Each row is a point on a landscape with many peaks, with its height.
A climber steps from a point to whichever of its 3 nearest points has the largest rise for the distance, and stops where none of them is higher. Distance is the straight distance between rows; heights are no part of it.
Q_286: [111 125 120 143 117 133 119  98]  height 451
Q_932: [130 132 137 170 157 187  89  90]  height 696
Q_306: [117 134  77 153  88  66 156 108]  height 382
Q_605: [108 133 131 170 107 187 116  92]  height 562
Q_197: [141 119 144 136 146 185 102 134]  height 637
Q_73: [130 129 133 152 150 166  97 108]  height 669
Q_882: [162 170 128 164 173 115 139 110]  height 308
Q_22: [110 138 101 151 114  95 140  87]  height 399
Q_965: [ 91 108 157 102  90 181 119 148]  height 683
Q_766: [149 125 110  97 146  42 160 156]  height 264
Q_498: [ 88 108 152  94  67 165 136 171]  height 347
Q_889: [108 105 115 145  50 155 105 169]  height 688
Q_658: [111 123 109 140 117 108 133 101]  height 416
Q_693: [155 157 147 139 182 140 149 107]  height 341
Q_808: [171 187 118 173 177 100 137  89]  height 189
Q_748: [113 115 131 131  83 147 136 129]  height 181
Q_720: [157 139 133  98 156  92 165 141]  height 132
Q_391: [109 115 109 117 116  90 132 116]  height 331
Q_820: [118 111 106  81 122  35 143 151]  height 411
Q_620: [120 102 135  89 122 116 116 153]  height 276
Q_294: [156 140 171 120 163 193 138 141]  height 626
Q_2: [122 102 124  81 118  84 131 163]  height 177
Q_357: [113 132 117 166 102 158 132 100]  height 514
Q_139: [154 151 163 138 175 189 135 122]  height 575
Q_100: [109 116 100 115 110  64 146 111]  height 299
Q_923: [ 96  94 146  72  92 125 128 158]  height 552
Q_205: [102 109 120 100  78  94 154 138]  height 232
Q_922: [159 162 123 124 169  75 169 124]  height 111
Q_950: [142 150  93 141 154  48 124 106]  height 422
Q_621: [145 122 112 108 146  63 138 138]  height 371
Q_805: [109 140  79 137 102  44 155 100]  height 377
Q_890: [113 118 123 128 126 111 119 115]  height 387
Q_397: [152 140 119 141 157 114 119 126]  height 379
Q_473: [123 111  98  94 129  46 135 133]  height 553
Q_616: [153 127 131 116 143 116 139 148]  height 321
Q_725: [113 105 153 104 126 165 104 151]  height 561
Q_217: [143 122 155 150 155 209  88 130]  height 619
Q_726: [131 147 119 174 159 146  92  81]  height 639
Q_132: [152 143 105 119 154  52 148 140]  height 286
Q_528: [152 128 171 118 154 201 122 160]  height 661
Q_359: [153 146 129 106 165  65 173 137]  height 187
Q_892: [137 137 105 153 159 101 112 105]  height 496
Q_423: [106 115 141 132 115 176 114 124]  height 518
Q_844: [152 129 137 132 154 143 126 141]  height 517
Q_6: [135 142 112 159 162 133 100  98]  height 577
Q_731: [ 91 106 160  91  78 181 129 166]  height 522
Q_331: [162 140 156 130 165 163 139 137]  height 554
Q_730: [131 112 133 116 134 138 109 143]  height 426
Q_412: [153 166 146 133 183 125 154  95]  height 243
Q_466: [109 121 132 147  75 174 128 137]  height 182
Q_945: [106 116 152 146  93 212 114 123]  height 565
Q_214: [158 131 155 120 157 158 139 151]  height 497
Q_756: [116 108 159 102 128 186  97 162]  height 596
Q_227: [142 113 143 101 137 147 123 167]  height 551
Q_526: [107 115 105 115  79  74 156 135]  height 266
Q_514: [112 137  94 144 112  69 143  90]  height 392
Q_398: [ 86 104 149  81  64 143 139 174]  height 176
Q_284: [138 142 104 141 158  79 121 105]  height 457
Q_111: [110 114  91  92 115  28 148 124]  height 381
Q_946: [125 117 154 145 131 215  89 115]  height 604
Q_259: [122 121 116 174  75 185 115 136]  height 109
Q_739: [129 136  88 136 142  37 130  99]  height 405
Q_224: [147 127 119 111 152  89 134 142]  height 263
Q_541: [110 122 149 165 103 218 110 107]  height 585
Q_537: [155 144 170 116 184 163 154 121]  height 472
Q_796: [158 167 100 150 165  52 134 110]  height 397
Q_203: [153 170 139 125 188  90 161  89]  height 113
Q_37: [161 153 136 156 172 145 118 120]  height 503
Q_925: [101 119 136 115  79 157 133 148]  height 320
Q_736: [154 129 135 139 162 150 111 126]  height 598
Q_415: [143 126 157 156 159 232  83 122]  height 601
Q_654: [146 119 154 109 141 171 111 169]  height 625
Q_135: [112 108  86 162  59 118 109 146]  height 216
Q_769: [110 122 107 139  88 108 142 113]  height 384
Q_256: [106 111 122 118  71 125 146 138]  height 167
Q_629: [142 154 146  91 193  88 157 102]  height 21
Q_82: [ 99 103 164  84 100 194 106 170]  height 560
Q_759: [135 157 101 163 156  99 105  84]  height 509
Q_647: [105 106 133 112  58 132 143 168]  height 78
Q_323: [ 86  96 106 143  39 177  78 163]  height 239

Two climbers start at each pair of points below. Name the first point that both come to, or write none.
Q_950 / Q_100: Q_932
Q_139 / Q_227: Q_528
Q_769 / Q_514: Q_658
Q_725 / Q_730: Q_654
Q_756 / Q_946: none
Q_214 / Q_890: none

For each start below, name the point where the climber stops.
Q_541: Q_932
Q_415: Q_932
Q_922: Q_621
